Points, in no order, along strands that fork, close into loops and pass close to each other.
In the rows, zero is written as 128.
Points whose rows are less than 123 apart are linked; no others are.
k_968: [113 144  56 150 128 127 172 121 181 132  99 140 144 103 122 169  95 134
 138 156 138 123  75 123 125 181 128 151 128  63  68 115  85 121 124  93
 106 154  78 121 149 136  76 114  78 138 124 106  88 120 166]
k_944: [116 152 118 126 165 110 130 140 120  88 105 133 106 152 135 113 169 139
  84 128 129 114 114 103 103 123  85 129  96 119 126 113 130 176 118 173
 147  91 158 138 109 146 139 100 138 141 124 136 122  70 107]
k_74: [130  80 209  93 131 151  94 175  52 117 146 165  86 151 115  89 172 163
  70 112 156 149 157 119 167  62 157 111 101  80 162 120 127 114 155 183
 113 133 148 133 145 127 141 132 190 151 178 155 152 120 118]
k_284: [108 143 108 113 149 120 104 118 133 124 113  87 117 108 153  90 134  92
 133 168 102  90 141 125  74 132  77 125  86 207 126 101 139 154 113 145
 183 106 129 137 120 151 144 130  77  91  77 135 139  62  99]
k_228: [139 167  67 115 127  93 152 128 175  84 115 169 157 151  75 165 108 130
 150  84 131 157  95  61 152 136 132  98 169 116 102 115 115 156 117 117
 119 120 146 118 101 103 139 120  64 151 102 115 127 133  79]
k_477: [164 152  94 149 119 121 113  54 163  65 139 177 134 117 129 119  97  89
 149  95 123 155  97  98 141 102 127  78 188 127 117 180 140 122 101 111
 115 123 130 164 113 114 176 121  65 147 126  96 111 167 113]
k_298: [116  85 193 116 130 126 118 148  67 169 114  96 116 113 145 108 146 153
 125 165 129 146 209 163 109 154 116 140 104 195 149  93 132 127 172 129
 131  96 154  79  82 101 114 136 215  70 128 165 215 108 131]
k_929: [ 81 188 126 192 115 193 158 128 162 134 149 137 116 128 118 133  86 163
 143 149 168 103 122 124 127 121 109 181 171  60  85 154 112  80 101  50
  93 155  80 149 200 141 107 123 116 206  96  80  85 141 146]
k_303: [121 156  34 162 156 154 179 115 192 107  85 153 123 128 125 170 104 129
 111 159 145 115  82  94 110 164  89 135 138  74  69 125  97 133  95 138
 118 112 115  96 119 133 106 109  86 129 101  94  85 103 157]
k_796: [145 140  96 145 116 132 187 192 168 136 117 134 143 128  95 206 141 178
 137 135 178 115  73 155 147 153 150 169 122  46 130 113  86  99 112  71
 101 144 115  68 153 143 121  87 129 173 118 109 112 125 165]
k_141: [102 128  95 106 130 102 134 118 142 151 109  83 135  95 152 109 123  98
 136 160  93 106 134 109  91 179 106 145  88 218 115  99 124 145 123 133
 182 124 134 121 111 137 149 128  80  89  73 135 152  75 112]
k_54: [119 148  70 123 163 126 172 134 155 112  81 103 110 131 164 130 160 133
  97 166 128 101 116 113  80 158  73 148  98 149 114 103 119 182 117 164
 163 109 152 110 107 135 126 103 111 103 107 115 114  62 136]
k_559: [114 116 137 110 160 131 102 128 105 139 139  68 105 113 167  87 135 100
 140 166 105  95 184 179  80 143  76 137 106 201 161 114 138 160 146 137
 173 133 114 123 120 146 106 154 113  67 119 157 136  72 107]
k_469: [110 181 159 163 121 201 148 122 159 133 159 152  74 182 114 133 129 161
 139 116 140 105 139  92 141 102  91 154 178  40 116 156 139  87  81  95
  95 137  77 149 182 113 139 135 141 203 102 117  78 145 120]
k_183: [136  97 182 142 132 146 154 188  82 169 136 120 109 164 134 155 168 175
  96 136 144 139 166 164 143  97 154 146 106  85 167 107 137 111 137 147
 106 119 145  79 152 135 137  96 179  91 150 158 140 141 153]
k_473: [112 145 142  95 147  97 124 137 104 102 100 129 120 128 135  94 151 138
  96 134 125 111 136  98 102 132  99 127  94 161 117 107 119 180 138 154
 160  98 163 138 109 126 149 116 140 156 113 148 151  63  91]
k_887: [160 169  91 119 124 112 136 111 168  61 125 184 147 142  99 155 116 117
 155  95 137 163 107  64 149 101 135  85 190 119 109 128 126 151 100 124
 107 114 147 136  91  96 164 128  50 150 115 114 129 130  82]
k_289: [117  79 141 104  98  87 139 119 126 190 127  69 156  91 135 130 135 103
 147 140  82 148 148 147 119 200 155 158 108 223 138  96 137 116 137 111
 144 137 140 106  81 110 117 143 137  88  99 153 186 112 138]
k_453: [153 153 142 139 102 165 111 122 154 109 166 151 104 168 129 122 121 153
 162  86 135 124 118 110 171  67 138 110 169  58 132 157 153  95  85 116
 109 132 106 183 151  91 158 145 129 186 136 116  80 160 117]
k_455: [123 101 171  85 101 107  74 127  82 163 143  72 129  94 126  66 119 119
 140 148 105 130 178 176 147 137 124 119 111 248 147 118 136 112 148 144
 195 104 126 134  99 120 136 181 176 115 116 167 192  98 131]
k_632: [102 154 154  86 135  97 111 129 106 107  85 113 127  99 126  78 143 127
 107 148 120  98 147  90 103 144  92 116  80 199  97  96 124 159 136 148
 185  85 149 139 110 137 160 126 129 149  81 156 180  54  82]
k_137: [165  66 141 121 120 128 171 121 134 189 123  84 135 104 196 139 133 102
 132 186 118 136 175 219  78 194 136 171 111 169 140  93 121 139 171 116
 111 136 131 116 111  96  83 137 130  53 120 140 155  89 141]
k_221: [100 164 105 199 121 169 112  56 150 130 145 162 129 114 150 117  79 134
 138 120 131 121 121 117 128 118 114 132 173  84 108 200 143 100 101  82
 114 137  94 174 161 158 118 113 127 164 113  74  90 176 147]
k_844: [138 104 145  78  88 103  70 109  99 153 153  85 148  89 125  58 113 102
 139 136  97 124 147 162 148 130 135 111 114 249 151 145 139 103 141 143
 199 127 132 150 109 136 155 183 147 125 114 147 169 114 122]
k_249: [134  91 200 138  91 128 120 165  36 160 150 143 127 130 113 126 149 156
 103 117 156 154 170 129 174  92 189 132 105 127 149 113 129  95 148 174
 118  83 164  93 133 104 142 140 205 105 170 140 166 145 130]
k_310: [121 137 141  95 133 108  70 107 107 102 137 112 127 120 138  59 117  78
 132 147 113  99 139 138 109 100 111 112 100 212 130 141 137 153 135 145
 179 108 133 166 122 134 165 158 105 125 110 148 146  78  82]
k_590: [141 148 178  70 145 129  81 124  90  73 104 131 103 119 123  65 145 100
  86 155 142  94 147 113 112 121 104 106  87 175  86 119 142 163 155 147
 155  94 149 171 141 128 150 145 134 160 118 169 159  51  70]
k_134: [139 133  93 139 132 120 178 169 155 143 110 128 136 140 120 191 146 175
 129 135 146 108  91 135 142 146 146 153 124  55 126 119 103 127 110 104
 115 140 123  94 132 130 103  90 134 153 109 122 100 121 162]
k_88: [116  98 195 146  85 124 114 176  30 155 135 125 155 119 132 145 137 171
  78 126 156 159 176 127 166 113 186 139 105 112 138 115 135 100 145 161
 110  52 156  74 139 111 154 127 218  79 152 140 205 146 143]
k_642: [184 127 119  86  87 122  89 118 116  85 169 139 134 138 138  95 121 127
 127 100 117 144 115 129 158  72 176  78 166 162 159 172 156  96 118 143
 128 135 159 203 129 102 161 171 138 160 164 107 105 167 117]
k_423: [128 148  67 140 119  96 134  81 170 113 148 152 179 115  81 145  91  90
 144  72 110 153  70  92 150 174 136 114 130 133 113 158 130 152 148 102
 126 152 112 139 113 125 114 132  40 121 122  74 119 193 100]
k_987: [133 103 183 143 132 166 143 177 102 154 145 132  76 176 124 143 163 163
 118 119 142 121 153 148 154  80 149 143 120  83 163 111 146 111 126 147
 107 134 118 103 161 127 132 113 175 119 155 160 106 143 155]
k_431: [128 115 164 125 156 152 105 141 103 134 164 128  85 171 147  98 143 124
 136 118 108 120 160 144 131  83 129 120 124 121 157 134 144 135 130 175
 128 148 110 148 149 133 124 147 170 111 169 160  84 130 135]
k_614: [110 132  61 159 116 112 142  88 164 134 123 138 167  78 115 141  92  94
 133 127 125 142  74 134 125 185 137 141 112  94  91 135 103 121 134  78
 114 188  83 144 137 153  66 113  62 112 146  84 111 158 166]
k_85: [120  84 198 107 154 147 132 178  46 137 121 124 104 142 128 108 178 170
  75 145 129 152 189 159 117 108 132 126 105 118 172 100 130 132 176 166
 118 114 158  85 124 142 135 111 209  97 165 178 170 126 121]
k_704: [102 107 126  97 114  89 142 117 145 170 118  73 146  86 143 115 134 109
 146 144  78 126 146 122 115 206 133 145  93 223 122  89 122 129 127 113
 170 141 133 118  88 129 128 137 107  92  71 140 175  81 122]
k_285: [121  97 187  96 171 138 117 161  72 134 129 109  86 150 139  92 161 143
 106 140 118 145 187 153 112 104 111 128 101 142 163 100 125 153 169 165
 135 131 145 104 117 136 105 127 181 107 167 181 139 101 119]
k_339: [142 109 132 124  79  92 140 143 144 172 117 138 186 119  75 179 123 129
 164  74 132 143  96 117 178 134 211 139 138 121 131 119 131 106 130 126
 122 141 138 115 119 119  96 149 102 140 149 110 138 215 141]
k_161: [132 145  83 181 130 150 125  79 175  61 136 184 120 123 126 147  95  78
 145 131 141 138  94  76 117 100  67  84 178 106  80 142 118 134  82 123
  98 116 136 130 106 120 171 111  57 148  97 120  99 151 106]
k_446: [122 143 163  79 124 107  67 119  89 116 132 101 122 104 134  59 120 104
 134 153 112 102 154 134 124 120 120 119  96 218 120 115 132 145 142 138
 187 106 132 169 123 127 146 156 141 130 109 164 169  67  89]
k_665: [121 151  61 106 130  83 179 141 170 126 115 150 166 137  76 192 113 142
 132  99 123 139  83  78 141 177 147 146 128 112  99  93 105 152 139 113
 138 150 144  90  98 122 100 109  90 133  96 108 131 125 116]
k_829: [149 130 107 129 100 116 187 226 153 145 108 134 182 114  68 229 149 175
 115 122 204 139  67 166 151 136 169 180 128  52 141  93 103  94 125  57
  90 126 137  40 161 157 144 110 109 158 133  94 182 150 155]
k_211: [120 155 101 204 129 155 111  19 139 111 144 164 109 112 150 110  80 116
 142 104 132 119 109 101 124 109 107 107 177 109 111 218 151 112 105  95
 113 125 112 158 136 162 141 103 122 150 117  74  97 180 133]
k_302: [116  92 177 120 125 112 139 158  79 163 116 105 132 115 145 131 163 162
 108 154 114 139 178 142 119 150 133 144  97 166 150  92 123 143 164 143
 128 112 166  87  96 112 132 112 206  92 125 149 179 108 139]
k_494: [147 104 128  60  69  97  78 125  94 127 156 105 150 111 113  75 109 116
 129 118  99 133 134 149 161 106 156  93 128 234 149 167 143  95 144 145
 166 120 163 171 113 123 156 189 160 145 135 136 155 143 135]
k_4: [132 130  93 168 130 126  96  24 134 113 142 152 110 109 154 105  87  84
 136  99 118 119  98 114 111 120 106  87 139 140 127 228 152 118 109 107
 126 123 114 163 131 140 148 117 115 133 132  91  99 160 129]
k_408: [120 103 184 145  82 123 140 194  58 165 112 115 199 111 128 175 144 180
  76 141 141 168 163 130 153 136 181 148 106  81 132  97 141 103 135 136
  98  57 161  59 142 126 170 112 194  83 138 117 223 153 146]
k_669: [140  91 173 132 133 127 163 161  89 174 118 103 134 139 160 153 158 161
  97 167 127 140 178 180 116 139 150 163 103 141 151  98 134 132 170 141
 100 104 166  84 117 108 116 102 187  63 133 144 171 122 151]
k_680: [157 135 114 129 137 122  74  59 116  72 158 150  99 124 149  67 112  63
 124 125 130  99 113 138 109  90  99  77 142 171 139 201 159 128 114 140
 138 110 123 169 139 137 182 138 112 124 127 111 117 127 108]
k_596: [186 158 108 101 102 118 113 116 142  52 151 161 148 143 112 120 119 130
 151  91 120 170 115  80 170  71 178  80 193 133 128 150 145 122 108 124
 101 122 148 185 117  86 163 151  87 176 140 100 130 151  90]
k_296: [128 125 173 168 114 167 130 159 128 165 144 124 101 154 124 163 141 150
 161 109 161 108 113 149 158 105 160 147 145  75 138 135 137  88  96  99
 104 144 105 125 180 116 117 123 152 155 139 125  86 175 174]
k_330: [112 113 184  84 187 154 110 147  90 101 118 149  59 174 129  80 166 145
  76 113 131 137 154 127 123  92 111 113 103  86 155 123 140 151 142 173
 119 136 129 141 136 158 117 123 165 154 178 175 123  75 101]
k_179: [133  95 189 149 138 206 114 118  97 161 165 111  74 161 154 114 128 118
 147 112 127 129 182 179 127  94 130 136 147 106 168 146 158  95 138 160
 117 152  76 117 173 156 100 141 172 101 182 139  72 176 166]
k_148: [114 121 167 105 173 150 114 140 102 109 137 133  61 181 146  89 158 126
 111 116 113 121 164 133 113  91 109 114 114  98 151 122 140 146 133 176
 113 143 112 136 142 149 117 133 166 129 169 170 105  87 121]
k_546: [101 151  88 178 156 166 139  96 149 125 126 141 104 144 176 122 111  94
 127 164 120  97 126 101  95 121  64 136 144  99  96 151 136 154 103 142
 108 121  95 136 150 155 122 121 114 112 115 116  80 111 142]
k_955: [123 155 107 169 124 145 119 110 175 131 133 148 142 130 111 153  91 147
 171  92 140 133  92 107 150 120 146 121 167  71 113 158 125  97  89  76
 104 150  94 153 151 118 119 123 103 169 117  96  77 178 133]
k_686: [122 176  61 174 140 133 135  77 191  91 130 176 161 107  73 162  68 109
 154  82 147 168  73  94 154 143 124 100 169  91  74 154 126 108 121  73
 100 147  94 129 115 125 116 113  47 132 126  74 111 196  97]
k_119: [117 175  84 151 138 128 134 107 192 105 123 160 160 120  68 177  75 131
 173  79 147 154  87 107 149 135 141 110 176  63  98 139 119  87 105  64
 103 144  94 140 140 114 110 122  67 164 127  84  96 189 106]
k_315: [135 103 188 156 127 198 128 126 107 174 156 100  89 146 154 131 120 119
 149 123 148 123 155 190 134 103 143 147 149  99 148 146 159  79 123 147
 111 149  76 115 184 139 101 141 172 103 177 132  76 191 184]
k_992: [111 155  34 159 132 145 181 118 193 121  87 152 139 106 127 169  88 131
 120 162 148 122  73 109 115 176 108 135 128  70  56 128  91 127 122 115
 109 135  95 103 134 133  90 118  69 135 111 102  88 101 156]
k_544: [118 150 131 124 166 130  92 119 126  97 108 108  96 134 149  90 145  75
 115 171 124  86 142 128  68 109  54 122  83 189 106 106 144 170 125 156
 172  87 123 132 124 156 155 130  96 107 105 158 137  67  89]
k_932: [116 118  77 177  93 119 142  65 156 146 118 142 153  56 131 121  88 108
 133 136 132 144  88 167 112 180 142 149 104  93  97 164 108  99 132  76
 109 192  74 164 146 175  60 114  87 121 163  78 122 149 187]
k_761: [106  99 159 127 155 138 158 172  85 122  93 105 141 127 131 114 180 187
  47 153 128 153 160 153 123 136 106 148 113  83 176 101 120 158 163 169
 142 136 156 109 116 157 154  89 201 112 148 146 156 116 129]
k_68: [ 97  78 205 111 137 155 124 162  54 133  95 117 133 114 133 103 173 172
  50 159 127 160 210 164 117 138 100 129 105 110 165  85 123 133 192 159
 119  97 156  72 123 137 150 118 225  79 161 165 203 139 119]
k_811: [160 124 110 135 136 122  79  50 125  87 162 150 100 122 161  75 105  89
 138 101 121 110 105 141 116  87 109  84 152 162 152 219 158 121 117 131
 138 117 118 170 139 137 168 139 130 139 143 109 100 155 126]
k_569: [125 146 155 118 167 139  84 118 119  77 139 151  85 166 146  71 138  81
 107 124 127 108 143 121 101  79  87 106 119 142 117 138 151 165 119 170
 125 109 128 172 142 139 143 147 124 140 153 171 111  79  87]
k_182: [106  92 202  99 124 120  92 144  76 157 115  85 111  83 131  83 142 146
 126 156 123 134 205 166 120 153 108 131  98 223 143  81 123 130 166 130
 161  95 134 101 100 106 124 152 213  94 119 178 219  94 123]
k_450: [141 121 125 122  90  92 138 154 152 165 126 146 176 117  58 184 123 131
 182  77 146 137  86 127 176 139 200 139 150 100 128 108 127  98 128  89
 113 147 118 115 133 126  94 146  85 155 152  95 130 226 141]
k_456: [116 140  83 107 111  76 138 124 158 124 125 131 177 123  92 135 103 114
 153  94  99 146 100  75 147 165 152 119 129 163 109 121 117 160 136 127
 144 144 135 121  99 117 131 135  75 130  99 116 140 141 104]
k_264: [188 146  97 101  90 119 101  91 139  65 157 152 144 132 124 107 115 127
 140  89 111 163 104 112 164  78 178  70 183 138 142 183 150 107 113 119
 121 130 145 190 121 102 170 153 100 169 147  92 114 181 112]
k_897: [128 152  98 160 136 133 121 118 166 129 138 141 132 142 126 148 102 131
 160 108 125 120  97 103 141 119 137 122 157  77 117 154 117 122  88 101
 110 141 111 149 136 110 125 121 106 151 115 113  75 149 136]
k_801: [133 141 114 137 107 144 190 221 167 139 116 131 146 117  81 215 141 174
 138 126 210 121  62 173 149 143 155 180 125  45 139 112  84  81 112  45
  82 145 112  51 166 140 133 108 116 177 135  97 145 145 174]
k_56: [108 113 189  86 167 131 102 149  74 122 123 100  88 119 129  73 155 138
 109 148 119 125 194 148 103 123 104 125  96 177 152  89 125 163 182 158
 158 121 143 118 115 132 113 146 172 117 147 186 159  87 106]
k_290: [128 120 119 163 115 139 137 116 153 165 131 124 147 105 147 153 106 126
 152 143 133 117  99 160 122 156 156 149 140  94 120 135 115 108 112 106
 106 170  86 148 162 131  81 118 119 123 139 115  85 163 189]
k_684: [121 170  69 189 141 162 135  83 188  95 128 189 129 132 109 165  91 107
 142 137 142 135 101  68 121 122  75  99 184  78  70 142 113 111  77 104
  96 116 125 120 119 123 142 108  71 155  93 102  89 150 119]
k_771: [125 165  51 138 142 117 149 124 188 100 110 162 145 146  92 167  96 109
 139 114 128 135  82  73 128 147 109 105 153 102  85 127 107 144 103 122
 112 120 132 105 102 109 126 114  58 130  98 109 100 137 108]
k_375: [126 151  64 172 133 118 126  67 172  97 130 161 156 114  94 149  74  90
 147  92 128 145  85  93 132 158 117  94 146 121  95 177 122 125 120  96
 119 141 109 136 124 131 127 111  49 118 116  84 113 183 114]
k_479: [103 136  90 172 161 164 113  80 132 118 138 122 106 125 187 108 105  72
 129 165 116  92 134 115  89 123  65 127 129 134 118 165 146 160 113 138
 125 127  91 136 139 167 124 136 110  97 115 118  90 104 137]
k_475: [158  81 134 114 134 123 186 125 140 177 109  87 121 107 194 146 150 128
 120 179 117 131 179 198  83 195 111 162  93 167 136  88 114 160 177 124
 121 138 146 104 111 106  94 116 133  59 115 149 152  69 138]
k_803: [130 125 144 137 149 151 157 180 116 142 133 125  88 178 128 138 173 181
  99 125 132 124 135 136 148  95 125 134 121  54 160 116 135 126 119 150
 113 143 123 121 153 145 130  94 173 141 137 152 107 119 143]
k_710: [116 128 117 140 159 129  87  95 114 111 150 105 102 137 173  91 120  73
 137 141 106  92 134 141  87 115  77 117 119 160 146 168 147 158 124 150
 149 129 103 147 140 147 136 143 123  90 134 137  97 100 122]
k_385: [146 148 106  94 113  84 112 116 144  87 127 147 152 139 106 109 112 107
 147 112 122 144 113  75 133 105 153  97 152 164 118 144 123 148 117 137
 126 121 163 167 106 106 167 134  88 159 110 133 143 118  94]
k_806: [143 121 109 125 107  97 178 200 143 156 110 143 185 124  71 226 139 177
 117 117 166 138  86 137 168 149 184 165 126  65 136  83  99 109 136  87
 111 131 145  53 132 157 123  99 125 146 123 105 166 147 143]
k_291: [181 161 111 117 112 111 111 109 144  40 135 167 138 137 110 121 120 103
 146 111 126 153 108  78 141  83 145  84 185 139 114 139 129 140  95 131
 101 118 157 181 101  91 174 131  68 173 127 124 136 125  87]
k_61: [129 168  53 161 147 143 156 118 193  98 100 167 124 144  99 179 108 108
 124 130 145 128  85  75 119 141  84 114 155  82  79 123 105 127  85 127
 111 113 135  95 107 121 132  97  80 143  91 104  95 127 122]
k_776: [126 133 110 121 131  86 152 156 129 145 113 124 147 142 127 147 141 153
 126 126 100 123 107  96 123 144 145 134 113 130 141 109 106 155 127 140
 135 133 170 110 104 118 122 104 138 137 112 133 125  99 129]
k_637: [120  91 131 103  89  84 148 121 144 179 130  91 180  90 116 152 135  98
 148 120  80 151 109 133 131 205 174 163 107 191 121  93 125 128 143 114
 135 151 133 108  84 117 102 145 111  95 111 128 175 145 152]
k_45: [123 121 170 163 106 175 128 137 119 176 152 110 101 142 146 145 129 137
 153 122 154 110 126 169 143 114 147 151 145  87 128 144 140  83 106 120
 103 154  85 130 186 131 104 127 161 133 150 126  84 188 192]
k_786: [117 138 128 135 161 119 155 158 116 120 117 124 107 160 136 130 171 171
  88 136 125 118 131 123 123 116 112 131 108  89 153 116 126 158 128 164
 132 122 147 130 116 138 127  95 163 145 136 148 108  92 127]
k_958: [110 144  65 153 128 119 139  98 173 134 122 141 160 100 123 158  86 110
 147 117 134 133  75 112 139 167 135 135 131  90  86 141  97 118 117  88
 110 174  92 138 144 135  79 113  71 123 122  93  96 150 155]
k_699: [127 119 134 155  79 132 122 141 147 156 121 124 173 100  65 162 115 137
 175  77 184 131  75 160 133 126 166 125 145  84 122 133 129  41 111  67
 112 163  95 139 169 139  94 139  93 163 175  67 127 252 191]
k_226: [165  71 156 128 114 130 149 123 122 203 128  91 145 112 182 148 141 107
 136 176 117 144 155 207 102 180 168 174 109 168 141  97 134 119 152 126
 100 128 138 108 111  95  84 141 131  68 137 133 149 128 160]
k_545: [125  88 202 113 116 130 100 179  43 136 150 155 108 139 118  98 160 163
  90 128 147 146 165 116 170  84 162 122 101 119 155 113 131 113 166 181
 125 109 158 121 128 107 142 140 206 142 169 153 160 123 126]
k_175: [153 147 127 100 136 115  61  90 107  85 157 123 113 124 145  47 117  66
 130 136 125  92 126 163 108  88 109  97 120 203 137 182 150 140 125 142
 165 104 128 184 137 146 172 164 106 120 129 132 139  96  92]
k_526: [132 105 125  97 143 112 170 141 137 157 105  70 115 103 173 129 161 142
 120 178 107 107 176 160  82 189  82 155  92 200 133  84 125 160 157 129
 160 129 152 115 104 117 109 116 141  79 100 141 156  53 126]
k_566: [132 167 153 148 119 178 123 121 171 106 162 164  77 183 121 124 138 162
 147  97 140 119 130  93 149  77 102 126 168  37 131 154 142  92  75 110
  96 121  90 165 149  94 159 131 135 196 124 117  91 131 102]
k_583: [137 124  87 108 112  91 185 175 150 151 104 146 189 121  79 219 144 184
 115 114 139 147  87 106 162 162 173 163 123  79 127  91 104 131 147  98
 129 142 151  62 101 154 105 103 126 141 107 115 167 134 132]
k_108: [130  96 183 121 154 176 107 133 105 138 154 111  68 179 155 104 137 123
 138 119 119 128 190 167 126  75 126 117 134 115 170 134 147 110 134 170
 121 154  94 114 147 154 100 159 181  95 186 170  83 144 144]
k_664: [133 146  60  97 123  85 188 159 168 143  98 146 175 121  76 209 133 167
 120  99 128 148  82  91 150 185 163 155 126 101 109  90  97 145 158 105
 134 155 137  74  96 137  93 106 112 131 112 106 162 134 122]
k_619: [118  92 193  99 103 116  81 146  73 160 127  80 120  85 125  75 129 122
 141 150 116 142 192 162 142 137 127 127 106 233 142  94 123 117 156 146
 177 101 138 118  89 106 129 170 205 111 118 178 200 101 129]
k_959: [119 117 151 121 131  97 138 148  99 152 118 111 134 130 136 138 157 153
 126 137 112 129 137 119 125 132 137 139 108 156 153 103 116 148 142 148
 142 131 159 119  98 118 131 113 172 118 122 158 142  92 137]
k_579: [134  98 132 134 121 113 130 123 128 183 138  94 149 110 156 146 118 105
 145 146 100 130 117 166 112 152 162 156 123 153 149 129 129 125 137 128
 125 154 127 130 121 118  97 133 123  89 140 131 103 144 166]
k_595: [173 111 121  71  74 112  85 129  90 103 169 128 145 131 130  83 110 124
 125 111 112 140 132 137 158  86 169  84 144 199 148 163 140  92 138 161
 145 131 174 193 120 103 159 184 161 164 160 125 134 157 126]
k_481: [148 148 100 168 126 131 112  69 169  59 143 184 120 129 136 117 110  74
 151 115 136 135 102  86 120  84 102  79 175 121 105 160 130 134  91 127
 108 119 132 153 117 121 182 119  65 143 111 117 112 148 100]
k_530: [105 149 176  75 139 105  93 127  98 123  94 100 112  88 140  64 145 136
 124 161 119  94 160 119 114 151  91 118  76 206 111  91 122 151 146 127
 193  89 132 144 118 142 147 139 157 140  92 164 188  49  85]
k_238: [116 140 110 102 100  68 124 119 142 112 123 134 169 140  99 114 114 104
 157 102 104 137 116  66 137 139 148 117 124 177 124 129 119 158 126 130
 152 127 143 138  99 111 151 138  83 137 100 128 145 119  92]
k_487: [113 147 142 126 167 141  89 121 127  78 124 125  90 144 147  84 137  67
 118 155 130  85 138 133  73  97  54 114 105 160 111 122 159 165 129 161
 147  97 123 148 137 163 145 139 102 117 114 155 121  72  87]
k_125: [115 129  99 110 163 116 168 137 137 126  85  93 109 119 169 127 166 149
  97 165 117 113 147 137  80 166  87 154  91 158 131  99 117 180 140 148
 160 117 151 116 107 139 122 105 131  93 110 133 130  59 135]
k_938: [120 140  62 137 147 121 167 119 158 128 101 115 127 130 158 157 125 121
 120 156 117 107 105 109 103 155 103 147 110 119 109 112 109 166 108 139
 127 127 132 112 118 127 113 118 102 104 102 125  95  86 145]
k_534: [100 167 102 192 149 188 149 105 147 132 143 156 102 154 169 121 112 120
 120 157 127 100 134 106 115 119  76 141 171  70  92 153 135 131  97 129
 101 130  84 141 166 156 114 123 126 139 114 110  73 126 142]
k_146: [134 130 146 147 128 141 107 135 122 142 157 134 112 164 144 118 132 135
 146 110 123 113 127 133 143  79 151 122 140  95 154 144 143 117 106 153
 123 141 117 155 148 111 130 143 161 142 151 139  75 145 141]
k_708: [138 152 172  88 160 130  80 134 101  67 139 145  95 151 132  74 145  93
  86 134 147 111 139 112 111  87  98 101 112 155  98 126 143 162 138 158
 128 101 153 185 135 123 144 147 130 166 137 160 143  71  77]
k_368: [113 138  80 104 111  79 130 112 163 143 143 130 193 116  84 144 108  85
 149  78  93 151  90  87 152 191 148 128 118 165 110 127 129 152 152 115
 145 158 114 129 103 113 118 144  62 117 107  98 139 178  99]
k_687: [127 110 128 149 122 139 123 118 136 176 143 113 144 111 152 146 116 115
 154 133 121 117 106 163 129 139 154 150 131 114 140 142 130 120 118 121
 113 163 109 147 149 118  93 127 130 109 148 123  77 161 173]
k_720: [132 139  78 117 135  94 161 142 156 128  94 139 151 152 112 174 131 155
 126 121 122 133  92  82 130 148 141 130 131  99 124 109 100 152 113 125
 135 128 160 107 100 124 117 100 110 144 100 120 112 107 129]
k_981: [183 152  95 124 112 126 115  57 154  66 150 157 142 120 123 122 101 121
 148  74 121 157  94 109 153  94 154  70 185 130 132 203 153 106 114 102
 115 122 125 180 126 107 169 134  84 160 138  91 104 195 124]
k_866: [112 122 122 112 166 130  83 116 111 118 150  86  99 126 168  83 129  76
 139 151 107  94 159 161  87 114  77 122 101 185 151 139 147 167 134 141
 172 125 101 133 125 149 125 154 119  75 118 151 116  88 109]
k_362: [ 89 180 147 177 126 201 148 122 157 137 163 136  90 161 122 133 112 160
 138 131 151 102 137 111 134 105  93 170 174  46 104 161 131  79  91  68
  99 147  76 150 195 129 120 132 136 206 107  94  75 151 136]
k_721: [109 125 166  95 166 125 116 145  98 131 116  69  94 117 153  83 148 129
 128 160 113 109 193 164  84 147  79 129  96 199 150  89 129 160 165 139
 172 116 138 122 113 141 112 143 146  84 121 166 152  62 107]
k_209: [137  93 173 138 124 137 162 177  76 168 123 123 140 144 148 157 172 177
  88 160 135 150 169 175 138 124 155 156  98 102 155 101 132 122 156 142
  96 105 163  75 135 125 133  97 181  77 140 143 168 140 151]
k_514: [106  85 180 106 165 164 145 161  76 109  80  98 133 115 137 107 179 179
  34 162 123 152 197 175 110 153  91 150 120  97 186  95 116 152 183 167
 147 127 160 104 127 158 156  91 203  99 159 155 177 123 116]
k_49: [143  92 150 125 125 118 140 137 113 186 131  93 136 119 158 150 139 121
 144 156 109 129 144 171 109 154 154 159 116 165 149 113 126 133 142 129
 121 144 139 106 111 108 101 126 149  78 135 144 119 124 154]
k_38: [137 125 151 150 102 150 115 141 137 152 152 133 108 162 121 148 124 151
 170  91 141 119 115 125 164  86 165 121 150  81 144 151 139  93  95 124
 121 136 118 153 160 102 132 135 150 169 145 128  75 172 147]
k_685: [114  88 199  76 169 153 101 163  68 107 120 152  77 147 119  83 172 164
  55 122 139 151 154 135 140  88 122 107  98  77 169 116 136 136 164 170
 120 134 139 119 147 155 130 126 188 153 174 169 150 100 103]
k_110: [119 126  81 142 141 119 153 126 154 141 115 119 136 131 150 158 115 123
 139 151 116 113  96 114 109 155 128 148 123 112 114 121 109 143 111 130
 120 156 124 132 126 121  90 117 109 113 116 128  83 111 157]
k_889: [141 105 137 117  77  83 133 146 132 158 122 137 184 130  82 168 118 132
 164  82 111 154 110 101 181 122 207 125 136 149 134 120 128 117 135 138
 129 133 158 122 107 108 112 147 138 142 137 121 151 186 132]
k_835: [138 121 138 142  91 118 124 145 157 159 119 137 170 108  64 180 111 143
 180  67 169 134  78 144 161 120 185 132 153  86 131 123 127  60 108  79
 118 149 110 131 153 122 101 143  97 165 161  85 113 240 157]

How many points has the smallest loop of links through each point below? Write none if it is on no loop.
k_477 -> 12
k_450 -> none
k_38 -> 8
k_566 -> none
k_310 -> none

A fork is a point with three links, a tip a point with one. Leave the first point through the second and follow the links. Name the first fork or tip that comes.
k_619 / k_455 -> k_264
k_110 / k_938 -> k_290
k_175 / k_680 -> k_221
k_803 / k_987 -> k_302
k_88 / k_249 -> k_431
k_38 / k_453 -> k_929
k_806 / k_829 -> k_134

Name the points in between on the shortest way along the links from the first point to the second, in order.
k_530 / k_182 -> k_632, k_473, k_944, k_786, k_803, k_987, k_183, k_209, k_669, k_302, k_298
k_455 / k_684 -> k_844, k_494, k_595, k_642, k_264, k_981, k_477, k_481, k_161
k_526 / k_579 -> k_475, k_137, k_226, k_49
k_776 / k_583 -> k_720, k_665, k_664
k_811 / k_944 -> k_680, k_175, k_310, k_446, k_530, k_632, k_473
